Each row is a point on a tangle of strands that fork, close into loops and nearly touch. The rows are in no order.
Two points are linked if the straight distance between their rows is under 56.3. Some points are linked to none.
bav: [ 19 -29  22  -7  22  -6 -35 -15  -6  -8 -28   9  -4  49  -6 -19  14 -10
  28  13]
Lonop: [ 12   6 -23  16   7   4  15   3 -14 -21   2   8  -2  44  18   1  28  16
 -13 -26]
vufo: [ -7   1 -37  43  16 -26 -13  23 -13  10  -4 -16 -39 -21  15  -9  12  48
 -15 -34]
Gunu: [ 26  28  19  -2 -39 -15 -30  -5   9  17  22   5 -34 -31  -4   9 -30  -9
  21  55]
Kozup: [-19 -15   0 -30  36  39  24 -15  10 -20 -14  -2  38  18 -13 -17  15 -15
 -25 -36]
dokab: [ 24   3  23 -13  -9  -2  14  -3  14  -9  22  10  16   9  10   4  -4  -4
   6   5]
lozi: [ 54   0  17 -17   3   9  32 -18  18 -28  52  -2  12  -3  10 -15   5  14
 -11 -27]
tanut: [-12   9 -23  11  -5 -14  21  19  -9   2   1   3   8 -16  13   8  -3  14
 -18 -21]
pab: [ 12  14 -55   3   0  21  40  20 -12 -26  14  11  25   0   9  39   1  15
 -34 -28]
bipa: [-35  16  13 -29  -9  32  14   0  -4  14   3   7  31  -4 -13  16  -9 -19
  11  36]
Rasun: [-11   1  12 -10   7   9  -2 -21 -14  -5 -19 -13  38  62  11  -1  35 -20
  33  20]
nim: [ -5  -3  26 -27   0  16  16 -12  -5 -12   0  10  37  36  -9  20  14 -16
  27  21]
sakom: [  9   1  -1  17  -2 -26   8   5  11   2  17  -5 -13   0  19 -16   0  18
 -10 -20]
zinu: [  5  -6 -20  12 -10   5  26  49 -28   4 -22  21 -12  -7  -6  61 -19 -16
   1  29]
Vamo: [ -5 -21 -29  22  23   6   5  21 -23 -13 -25  -3 -28  16   5  -2   3  11
 -28 -35]
Vur: [ 15  26 -38 -10   9  15  21   5  24 -28  26  -8  26 -14  20  -6  23  34
 -27 -42]
keva: [ 13  16   1  -5  -3  -2  11 -24   8 -23  32  -3  31  44  24  -9  23  11
   5  -5]
tugir: [ -1 -20  20   1  34 -12 -29 -15  15  -2  -8 -29 -30  23  -1 -58  17  17
 -18 -48]
Golot: [ 15 -23 -30  29  24  -1   8  20 -30 -16 -29   0  -4  57  15  31  35   5
   1 -15]
teb: [-16 -10 -27  19  -1  -9  12  41 -12   9 -25   7 -18 -37  -2  25 -30  12
 -28 -17]
Kala: [-31  -1   3  10   0  -7  -7  -6   3  13 -12 -11   2   9   3 -21   0   0
   1  -9]
Rak: [-10  35   6   4 -37  -8 -24 -25  -6  12  -4   0   5  -6  10   5 -11 -20
  37  51]
muz: [ 26 -21 -25  37   4 -32   0  34  -6   9  -6   2 -51 -10  16   0 -11  29
 -22 -17]
voku: [  5 -11 -15  29  -3 -25  -1  39  -7  10 -11   5 -34 -19   9  14 -23  13
 -16 -20]
zevi: [-47 -12 -15  24  -6   2  -1   3 -14  20 -39   4  10  -4   0   4  -3 -18
   4   7]
dogi: [-47   3  -9  36  -8 -19 -32 -36 -10  26 -40 -17  14 -14   5 -35  23  -1
  26  19]
dabab: [ 49 -13  30 -20  -7  18  21   4  -1 -13  37  23  -6  -9 -12  12 -13  -4
   0  16]
pom: [-41  16  14 -13  14   5  -6 -26  47   6  14 -35  13 -18 -11 -53  15  10
 -12 -44]
Mit: [-13 -14  22 -24  32  30  12 -14  14 -18  -2   1  19   6 -21 -27  -2 -11
 -32 -31]
gove: [ -4  -2  -2 -10 -18  17  21  23 -21   2   6  23   8  -4 -12  34 -25 -17
  -1  22]
Bavog: [ 56 -17  36 -26  -2  22  -2   7  -2   9  29  11 -42 -19 -26  13 -37  -8
 -10  35]
zodur: [ 47  16  28  -3 -31 -14 -24  -4  11   4  19  10 -27  -9   5   3 -16 -11
  23  44]
reme: [  8 -33  19  -7  19  13 -25  15 -13  -1 -32  22 -36  23 -21  14 -19 -22
   1  26]
pero: [-52   3 -25  50 -15 -34 -35  -5  -3  47 -13 -20 -10 -52  10 -14  -3  20
   1   7]
gesaz: [-42   9  22 -12   8  21 -12   4  13  38  -3  -7 -22 -41 -35  -2 -38 -14
 -18  19]
Dut: [ -9  -7   9 -33  19  33  22  13  21  -8   1  -2  10 -46 -19  -8 -25   4
 -31 -37]
Pag: [ 15   6  -8  19  -4 -41  -5   6  15  10  16 -16 -33 -27  17 -12   6  37
  -9 -25]
kat: [ 14  29  -7 -16   0  26  40 -32  19 -18  44 -10  49  -7  15  -1   8  19
  -4 -27]
zag: [ 35   0  11 -12   6  -1  21 -19  10 -26  28  11  14  55  12 -15  20  11
  -7 -17]
sama: [  4  -6 -17  26 -24 -21  -7  -1 -40 -10 -36  -4   2  27  18  20  19 -17
  36  35]
garo: [ 27   8   6 -26  -6  19  32 -13  13 -19  47  -1  33 -11   9  -4  -7  14
  -2 -18]
Pili: [-38 -14  12   7  14   0 -22   7  -5  28 -36  -9 -26 -19 -19 -25  -5 -10
   0   5]
tovef: [-60  11 -19 -22   0  17  25 -11   1  11 -20  -2  46   5 -24   6  10 -27
  -6  -8]
gudu: [ -2   5 -35 -14  -8   8  42  14   1 -10  21  11  34 -50   7  28 -22  11
 -26 -28]
tedi: [-41  -7  22   4  13  -3 -50 -18   2  38 -34 -12 -24 -21 -20 -40  -6 -23
   7  19]
sunok: [ 14 -34  11   1  30 -22 -36 -23 -12 -14 -32   1 -13  53   6 -29  16  -2
  13 -20]
vod: [ 28  -6   9  22 -18 -29 -16   1  -4  -2  -9  13 -15  10  15  -5  -4  -3
  27  24]
palod: [  3 -22  33 -26  33   9 -10 -26  13 -15  -4  -2  22  52 -18 -24  19 -12
   4   1]
sofu: [-37  26   1 -18 -17  31   3 -10 -14  15 -11   4  41  10 -13  38 -14 -29
  24  49]
Dab: [ 64  -5  15  -8  13   5  13 -14  24 -31  44   5  -7  19  13 -29  12  20
  -9 -39]
baz: [ 43 -41  21  -8  14  10   9  21 -11 -21  -2  23 -25  20 -15  13  -7 -10
  -9   4]
tazun: [-53  16  -6  19 -19 -28 -21 -19  24  38  11 -36  13 -32  19 -28   9  20
   4  -9]
zop: [  7  -4 -21  46 -24 -25 -17  19 -36   0 -34  18 -25 -10  16  17  -5  -2
  13  24]
Gifol: [ -6 -24 -32  26  15   0  20  37 -31 -10 -27  13 -18  14   2  28 -10  -1
 -28 -22]
Naz: [ 21  -7  13  -5   0  17  10  48 -14  13   0  27 -43 -40 -24  33 -48  -2
 -21  24]
furos: [ 26 -13   3 -18  15  41  46 -10  -5 -41  20   7  37  31  -3  24   8  -4
 -13 -28]
Gotam: [-35  20  20  -1 -21 -24 -43 -34  12  23 -10 -19  10  -7   4 -38   6 -10
  40  31]
Lak: [ 41 -11  13   5 -11 -12  -8  30   4   6   4  18 -43 -22 -13  11 -24  -3
  -3  20]
vuze: [-57   5 -19 -14  -2  22  10  10 -16  31 -31   6  20 -14 -26  19  -6 -24
   2  19]
Fir: [-43  30   2 -21 -18  26 -12 -12   6  43   6  -7  15 -33 -24  15 -41 -18
   5  47]
Fer: [ 45 -19  33 -19   4   6 -16  -8  -3 -18   7  20   1  48 -15  12  16 -22
  34  32]
Gagod: [-11  16   4 -10 -24   7   1  22   0  26  12  10  -1 -45 -10  26 -32  -6
  -5  27]
Gufo: [ 57 -17  34 -30  -8  21  14  17   4  -4  39  12 -27 -28 -15   5 -28   4
  -1   6]
Dar: [ 18   5 -16  24 -20 -10   7  -2 -19  -9 -11   2  15  38  26  35  21 -12
  33  25]
zitu: [ 13  28  -7 -12   5   3  15 -26  24 -23  41 -11  35  32  21 -29  44  24
  -2 -28]
Zolim: [ -6 -21  29 -35  29  40  12   1  -3 -12   0  11  13  12 -23   8 -13 -19
  -7  -9]
dezo: [  0 -13  -3  -7   7  21  34  20 -25 -14 -19  13  16  29  -8  44   8 -30
  12  15]
penav: [ -3  -1  32 -10 -13 -29 -14   5  36   5  22 -15 -22 -28  -2 -22  -5  18
   6   5]
zasa: [-21  -8 -36  55   3 -16 -22 -20 -30   8 -35 -15  11  38  18 -10  34  15
  21  11]
Kudor: [-51  38 -12  12 -31 -34 -14  -6  13  39  13  -6  18 -63  19  -1  -6  16
   4   9]
sizu: [ 19   3  -8 -19  24  20  14 -20  24 -27  17 -18  21  19  15 -32  15  21
 -22 -38]
Togul: [-14 -10  -8  27  24 -16 -12   4  15  11 -11 -23 -36 -28  -2 -30   1  24
 -27 -49]
koruk: [ 35 -18  18   2  -8   3   5  33 -16  -2  13  27 -31  -9   2  27 -25  -5
  -5  25]
Zomuf: [-43  18  20 -26  -8  29 -19   0  10  43   0  -2  -2 -33 -22   1 -45 -18
 -17  39]
Gok: [ -9   5 -44  15  22  16  13  12 -27 -26  -9   4  -3  40  17   2  47  21
 -11 -33]
Soso: [-57   1   2   9  -5  11 -21  -9  -4  30 -34  -4   6 -12  -6 -17  -4 -27
  17  24]
ket: [ 55  -2  14  13 -16 -41  -4  11  22   1  38  -8 -27  -7  17  -8  -1  25
   8   4]
gusu: [ 36   0 -23  -6  19  36  50   8  -7 -40  11  10  24  25   9  30  13   5
 -23 -27]
Sisin: [-16  13 -21  18 -35 -15  -6  15 -17  14 -21  17   0 -19   8  28 -16  -6
  16  36]
zinik: [ 57  -5 -16  -6  26  22  19  17  19 -37  24   3  -7   0  11 -13   6  29
 -33 -44]
Nud: [-29  30 -11  -6 -34  10   2  -8  -8  13   4   5  36  -8  -3  44 -20 -25
  29  55]
gof: [ 20 -11  -4  17   8 -29 -16   1   4   6  -1  -6 -33  19  10 -24   5  20
 -11 -10]
bebat: [  8   1 -27  -7   9  18  39  19  15 -18   6   1   9 -43  -4  13 -24  13
 -39 -29]
paved: [ 26 -18  44 -19  17   4  -1  17  29  -9  23  -8 -35 -34 -29 -14 -26   6
 -17 -14]
sekog: [-23  -9   6 -20   9  36  -1  17 -14  14 -27  12 -14  -3 -42  29 -32 -29
 -12  30]
filiz: [ 37   8 -38   4   7  15  40  21   2 -38  27  11  11   6  19  23   8  15
 -29 -37]
fegu: [-16 -17  13 -21  36  24   7  -3  18   2 -12  -7   0  -9 -18 -33   2  -3
 -32 -48]
gugo: [ 64   4  19 -14 -39  21  10   6 -14   4  52  30  -5 -13   8  31 -17  -7
  15  39]
Vigap: [ -5 -18  16 -10  12  27   9  23 -12  -7 -15  19 -25   9 -28  14 -19 -24
  -7  18]
Rovi: [-20  -1 -40 -12  30  37  23  -3   9 -12 -30  -9  23   6  -4 -11  19  -5
 -39 -49]
gutum: [-23  19  20 -13 -22  -9   2   6  37  22  37  -8  -4 -84 -16   7 -24  20
  -7  -6]
varo: [-22  11 -25  11  -8 -28  15  20  13   8   6  -2  -2 -50   9  15 -17  23
 -26 -28]
kefur: [-15  43  11 -20 -27  25  -6 -20   5  28  12  -1  15 -24  -5  26 -41 -20
  11  56]
gubuv: [ 27  23 -34  -5  17  15  17  14  16 -35  23  -5  -9 -12  24  -9  16  33
 -26 -43]
Tok: [-38 -13 -15  16   5  -2 -12  10 -19  29 -43   0 -11 -16 -21  -5   0  -8
  -6  -2]
mev: [  8   8  37 -16  -4 -31 -14 -19  34   1  24 -13   6  11  12 -36  14  13
  16   9]
nur: [ 29   9  -9   6 -21   9  -2  13 -26 -10 -13  15 -15   9   2  47 -14 -38
  26  57]
Divub: [-31  15  -9   8   4 -11  -3 -19   6  11   1 -12  17  15  12 -36  20  11
  -6 -21]
mipel: [-37  25  10 -22 -23  -3  -1   5  15  26  23   1   2 -70 -13  14 -34   1
 -10  16]
biru: [-18 -17  -8   2  21  13  24  19 -15 -10 -25   1  12  23 -13  10  -2 -14
 -15 -22]
kalel: [ 16  -3  24 -19  23  -1   4 -22  31 -19  21 -19   5   9   0 -39  15  16
 -21 -35]
did: [ -4  30   5   7 -42 -34 -32  -7  15  17  14  -6 -29 -45  14   5 -27  -7
  32  46]
bil: [-27 -21 -30   0  35  28  13   6   2  -7 -41  -1   2   4 -23 -15   4 -11
 -33 -51]
Dov: [ 27   5  34  -5 -12 -36 -22  -9  37   2  30 -23 -14  -5   3 -30   8  30
  16  -4]
tugim: [ 68 -25  45 -20   7  -7   0  -8  19 -15  42  10 -10  12  -2 -12   4   4
  -5 -11]
Bufa: [ -2 -17  30 -37  26  42   6 -12  -1 -10  -9  15  17  27 -31  19  -3 -26
   3  19]
zek: [ 68   3  32  -2 -33 -35  -7   4  21 -10  50   1 -23 -15   0 -10   0  12
  14   9]
pebe: [-42  -3  -1  -9  11   7  10 -24  -8   3 -29 -15  46  52   3   2  37 -23
  22   7]
figo: [ 14 -12  26 -37  24  32  35 -10  -1 -30  15   7  30  20 -16   0  -1 -12
  -9 -20]
senu: [-13  13  -1   4 -18 -26   8  17  27   8  32  -3  -5 -65   3  15 -22  22
 -11 -11]
Fuzi: [-43 -12  -7  -8  19  12   7  -3 -18   5 -43  -5  33  36  -9   5  15 -29
   9  -7]
fasuk: [-37 -13 -10  25   8  -5 -20 -28 -17  18 -38 -15  24  36   0 -16  27  -9
  24   3]
bedo: [  9   4 -16  10 -10   0  27   0  -9 -13  10   6  25  41  14  27  22  -3
  11   6]
Pifuv: [ 37  -8  24 -22  -5  31  11  28 -11   6  27  13 -39 -32 -23  30 -57  -9
 -24  22]
kob: [-32  32   1   3 -34 -19 -31 -10   6  27   2  -3  -2 -33  18   1 -19 -10
  29  37]
lok: [ 14 -26  10  10  37 -29 -29 -14   9   2 -20  -2 -25  38   4 -44  24  11
 -10 -28]
Kel: [-11  21   0 -18 -25  21  21   3   1  13  28  21  27 -40 -14  35 -34 -10
   8  29]
Pudud: [  8  -8  28 -12  -3  -6 -13  24  10   6   3   0 -40 -23 -21  -7 -33  -4
   2  15]
kemiv: [ 14  -7 -32   9  16  11  21  32   5 -21  -9   6 -15 -30   3   8 -26  11
 -56 -44]
mitu: [  9 -25  13 -11  18  15  14  38  -8 -12 -10  19 -31 -22 -24  12 -33 -15
 -33 -17]
dapat: [-19  19 -30  -5 -24 -13  39  15   1   4   6  13  37 -49  10  45 -20  13
 -16  -4]
Let: [-45   2  -5 -26   3  40  14  14 -21  22 -26   6  16 -12 -39  36 -32 -31
 -13  24]
vepi: [ -8  11  26 -17  16  -7  -2 -31  44 -11  26 -36  16   5  -3 -57  18  16
 -10 -42]
bok: [ 29 -14  18 -19   7  25  27   8 -24 -20   5   8  22  44 -15  48  14 -28
  16  26]
pazok: [-56  14 -37  -8   3  17  30 -13  -3   1 -24  -2  53  19  -2   6  25  -5
  -8 -30]
Tibat: [ 54 -10  25 -14 -23  10  18   0  -2 -13  37  18  14  10   1   8   2  -2
  15  12]
Zafar: [  9  12 -10  28 -26 -43  -1  17   2   5  18  -3  -4 -20  32  13  -6  22
   2   3]
valuz: [-17  -1 -45  48  -2 -23 -18  -9 -26  12 -13  -9   2  22  28 -14  28  28
   3   1]
toki: [ 23 -14  29 -15  20   5 -47  -9  -2  -2 -32  13 -35  26 -23  -4 -18 -25
  14  33]
kazi: [  3  23 -37  -6 -11  10  44   1  -5 -28  15  14  40   6  14  31   7  11
 -11 -19]
Bevu: [-23  -4 -16 -31  15  44  42   6  -1 -17 -11   7  30 -18 -29  14 -10 -18
 -25 -24]
kone: [-61   8  19  -7  10  16 -40 -22  -4  45 -41 -10   0 -14 -29 -31  -5 -31
   7  16]
dema: [-34  14 -24  45 -18 -43 -30 -14 -13  30 -14 -19   6 -32  22 -15   4  16
  14  21]
zafi: [-19  38 -12   4 -47  -3 -16 -11 -18  11   1  13   5 -17  10  34 -27 -20
  38  61]
sose: [ -5 -14  -6  16  -5  -2  -9  50 -19  15 -28  13 -42 -33  -6  27 -39 -12
 -10  25]
Pob: [-21   7 -18 -15  23  33  19 -12  17 -10  -4 -11  35  10  -2 -22  25   6
 -26 -46]
Puz: [ -2 -19 -27  21   8  -3   8  16 -30  -2 -36  -5   5  48  21  36  24 -13
  13   7]
badad: [  2   5  10  -8  -5  -9   0 -35   0  -7  -3  -5  24  52  10 -15  23  -3
  31  13]
kibu: [-14 -19  20   7  20 -27 -26 -18  26  10   0 -30 -25  -3 -11 -53  14  14
 -11 -39]
Kevu: [ 64  -2   1   2  13   2  15  11  19 -36  43  -6 -19  -4  22 -10   2  30
 -25 -37]
Vamez: [ 22  17  10   1 -29   4   3   1 -22 -12  -4  16  18  33  -1  47  16 -43
  42  52]
Gagi: [ 51 -18  22  -6 -13  -5 -16  -2 -11 -16  -3  24 -11  30  -3   8   3 -18
  16  31]
Sigub: [ 71 -17  30 -11  -2 -17  -6 -10   6 -14  20   8 -14  31   3 -16   8   3
   8  -4]
tolap: [  4  -7   9 -15  14  12 -20  -8 -19 -14 -30   8   4  50 -12  25  13 -47
  33  41]
kede: [ 36  11  22   0 -13 -39 -35 -33  12  -9   7  -2   2  34  17 -39  25   4
  37  13]
bovu: [-19  -7 -19   0  -5  26  18  43 -34   4 -34  21  -7  -7 -21  53 -22 -20
   3  28]
tusol: [-24 -25  15  13  23 -21 -30  -7  16  20 -24 -24 -22  -7  -2 -44  15  11
  -1 -24]
Zuki: [-22  38  14  -8 -29 -14 -44 -46   5  15   3 -11   1 -12   4 -20  -3 -19
  42  55]
Vid: [ 14  21   1  -2 -29   3 -16  -9 -22  -9 -11   9  -3  18  -1  39   0 -39
  44  60]
dugu: [  7  15  28 -20 -20  14  13 -23   2  -6  23   7  43  33   6  15  17 -14
  38  37]
famif: [-36  -3  13   8  -2 -12 -34 -36   1  24 -25 -16  10   5   5 -40  21  -1
  27  13]
bot: [-35  -5 -20  38  -8 -15 -31 -32 -21  11 -39 -19  14  20  16 -13  26  -6
  31  23]
vili: [ 12 -22  -2   3   7   3   2   4 -32 -12 -36   4   5  49   6  30  20 -33
  30  22]
nimaz: [ -5   9 -35  41   4 -25 -28  -8 -22   5   0 -18 -18  18  36 -31  42  53
  10  -2]
kemi: [-12  -7  -8   1   2  13  10  50 -22  13 -21  27 -31 -41 -24  31 -37  -9
 -26  12]
doz: [-31  17  -1 -21   5   9  17  -6  36   6   9 -22  25 -59  -4 -15 -11   5
 -24 -41]
Duf: [ 16  -6 -34  36  15 -24  -6  39 -10  -4   3   1 -42 -17  25   6  10  44
 -21 -37]
rila: [  1 -24  33 -20  23   0 -62 -22  -9   9 -34   2 -25  24 -21 -28 -10 -22
  20  28]
Nabi: [ -2  17 -37  55 -29 -48 -17  -8 -23   8  -8  -9  -5   0  41   8  10  21
  22  22]
paf: [-19  17 -39  20  17   2  -4  -9 -29 -11   0  -9   5  31  24 -16  55  31
  -1 -26]
Tado: [-22 -11  24  -8  18   3 -66 -32  -2  21 -42  -8 -34   3 -21 -31 -14 -28
  16  24]
beko: [ 57 -29  11   3  -6   8   6  33 -21 -16  -9  32 -31  11 -19  35 -13 -15
  -3  20]
beku: [-12  26 -22  16   4  -5   2 -16  -3  -8  10 -10  20  29  23 -21  33  24
  -3 -16]
val: [  5   4 -32  12   3  -3  21  14 -21  -1   3   9   6  22  21  14   9  11
 -18 -24]
mezi: [-19 -15 -13   4  30  -2 -12 -21  -9  -7 -12 -15  14  67   9 -25  41  14
  -3 -26]
duz: [ 33  25  32  -8 -45 -12  -7 -17  16   8  46   5   7 -21  14   1  -7  -5
  39  47]
puvod: [-21  22 -29  21  -6 -26 -11  -9  37   6  25 -30 -16 -45  15 -17  14  49
 -16 -45]
navuf: [-55   8 -14  23 -22 -30 -23  -1  11  49  -7 -17 -14 -75  -1  -7  -5  12
   3  -1]
Sep: [-24  -2   2  13   1 -21 -16   4  36  14   2 -37 -36 -40  -3 -29  -4  29
 -13 -41]
Ref: [  9  -9  -9  34   2 -27 -25  -3 -10   8   3 -14 -22  19  27 -24  23  40
   4  -4]
vire: [-12  -4 -38  45  20  -7  -6  17 -16   3 -19  -7 -27  -3   9 -18  11  26
 -31 -35]
sigi: [ 40 -32   4  -4  13   5  28  22  -1 -27   1  19 -15   7   0   7 -12  -2
 -21 -24]
nuse: [ 11  39   5 -14 -39  16 -10 -18  -2  13  24   7   6 -15  -8  40 -42 -28
  24  65]
zem: [-55   5 -10   4  20   3  -5 -15  24  24  -9 -21   4 -33 -20 -41   8  -1
 -16 -50]
Fuga: [ 29  21   3   0 -27 -17  23   0  19  -3  65   6  20 -25  22  11  -3  20
   0  -7]
kabep: [ 46 -33  58 -40  35   6  -7   3  23 -20  23   1 -35 -18 -32 -21 -18   3
 -14 -23]
gesaf: [-19   6  24 -14   0 -12 -16 -37  15   4  -1  -8  29  35  16 -37  22  -4
  35   8]
zufaz: [-36 -19 -13  15  26   0 -10 -30 -18  10 -27 -19  16  46   8 -28  33   4
  -2 -15]
dosan: [-45  10 -13 -18   6  28  25  -5   1   2 -10   2  36 -11 -26  -4  -2 -11
 -14 -25]
Mog: [-16  20 -14 -18 -31   3  33   9  -6  12  22  19  44 -38  -8  39 -16  -4
  -3  14]
sem: [ 46  -4  13  -7 -20  -8 -19   5 -14  -6   2  21 -29   6  -5  14 -14 -24
  22  52]
sobo: [-15   9 -32   8   4  14  34   4 -14 -15  -5  -5  34  40   8  32  23   4
  -5 -16]
kedu: [ 11 -10 -13  10 -21   6  11  29 -27  -7 -21  18  -7  13  11  45  -4 -21
  12  40]
bukog: [-17 -24 -26  30  -5  -4  12  42 -31   9 -33  21 -19 -11   0  25 -16  -7
 -15  -5]
Gil: [-19 -22  -5   1  34   9   4   5   8  -4 -33  -9 -18  -4 -14 -28   3  -1
 -41 -50]
pemab: [ 18  39  18  -8 -40   8  -8 -24   2   9  33  11   8 -15   6  14 -18 -18
  29  64]
Runa: [  8  31 -44  -7  -3  15  35   0  11 -24  40   8  44  -8  25  14  11  28
 -15 -36]
Kipi: [-35   9 -45   2  12  16  26  -1 -16 -11 -15  -8  33  28   1  16  30   4
 -12 -37]
novap: [  2 -12  38 -16   6   2  -5  -3  10   3   0   1  -5   0 -17 -26 -11  -9
  -2  -2]
kekaz: [ 18 -11  25 -29   9  14 -24 -28  -9 -16  -6  10   2  44 -14  20  12 -35
  28  39]
dova: [ 30 -19  -9  10  23  18  31  23   2 -34  -2  13 -17 -15  -7   2 -19  11
 -43 -40]
lile: [ -5 -12 -16  41 -13 -17 -22  -1 -44  -6 -50   5 -22  11  14  18   3 -16
  29  35]
tanov: [ 17 -17 -12  34 -21 -13  -4  37 -27   2 -26  21 -37 -11   6  19 -23  -8
   2  24]
kato: [-10   9 -19  30 -17 -39 -17  11  31  14  19 -24 -30 -44  20  -4   6  51
  -6 -40]
fogav: [ 39 -26  10  -8  -3  16  41  11 -21 -23  18  19  28  38  -2  47  13 -18
   4   2]
seriz: [-20   0  13 -24  11  40  11  -4 -11  -6 -14   0  25  31 -23  22   7 -36
  13  22]
zilif: [-15 -19  23  -1  14 -21 -34   2  -1  14 -29  -6 -31  -2 -17 -38   4   7
   7   7]
befat: [ 37  13   5  11  -7 -25   6   8  15  -9  46  -6 -11  -2  20 -11   4  22
  -2 -16]
leku: [-34  19 -12  21 -20 -37 -14 -13  34  21  27 -32   3 -27  20 -23  14  37
  -3 -25]
buka: [ 16 -25  34 -28  38  -8 -58 -19   1 -10 -17   9 -15  44 -15 -30   6 -15
  22  14]
Kof: [-10  -4  12 -14   3   9  14  14  11  -2   7   2 -12 -41 -22  -3 -27   7
 -19 -18]
seson: [-13  17 -13  38 -34 -49 -30 -19 -10  16 -11 -14   4 -10  34  -9   5  13
  27  25]
Pilip: [  2  -1   4 -11   3   9  25   1   8 -12  10  12  18   0  -3   1 -11   3
 -18 -11]
maro: [-18   5  19  10 -11 -36 -24   6  32  17   8 -32 -24 -38   1 -31  -3  32
   9 -13]
pamiz: [  5 -16  41 -21  30   4 -14  21  19   5  -2   3 -41 -21 -30 -24 -26   0
 -22   2]
menav: [ -7  19  17  -5  -5 -20 -13 -39  27   8  21 -16  23  23  21 -43  18  12
  13   0]
gofu: [-42  -6 -14  13  24  -2   0  -8  26  16 -12 -25 -24 -35 -17 -35   7  10
 -30 -61]
suv: [ 48  14  21   3 -38 -30  -4  -9  19   2  49   1   2  -9  17  -7   4   5
  26  24]
dozef: [ 32  10  -5 -15  25  18   9  -7   7 -30  26   0   5  42  16 -26  34  25
 -11 -40]
Vaze: [-34   7 -11   6   2 -11   8   3  -2  16  -7 -10   3 -20  -2 -12  -4   5
 -16 -20]
Tibon: [ 64 -11  29  -4  -4 -24 -26 -10   6 -14   2  10 -11  39  -2 -19  14 -12
  22  18]
zirul: [ 26  12 -36  47 -16 -45 -26  -9 -12   3   4  -4 -19   5  42  -5  20  32
  27   7]
mos: [-30  -4 -11  -4   4  21  26  24 -33   4 -27  11  19  11 -12  57  -1 -36
   6  24]
ravaz: [ 52 -21  51 -38  25  19   5 -11  18 -17  44   3 -16 -11 -18 -25   4   3
  -4 -18]
Rasit: [ 24 -18 -20  10  19  -6   3   9 -13 -25 -12   6  -2  68  12   9  33   4
   2 -13]
fotu: [-54   9   9  -1   4  -9  -9 -26  27  33   2 -27  11 -28  -7 -49   8   7
 -10 -29]
dor: [ 20  16  16  -4 -32  -1   6 -12  -4 -14   8  11  30  30  13  18  13 -22
  36  43]
luf: [  1  -7 -14 -31  21  47  38   6  17 -17  -7   1  39 -36 -21   1 -21  -8
 -26 -36]

A piece is two or more points that can be reached from each other along the links. Count, over all rows, the pieces, the separate loops (a circle has one, a figure eight two, a Y none), the forks (points with three links) and the tips (points with one).
pieces | 8
loops | 6
forks | 9
tips | 13

How many points has the smallest loop of links through each point below? Write none if it is on no loop.
Divub | 9
zevi | 6
zilif | 12
fegu | 7
teb | 9
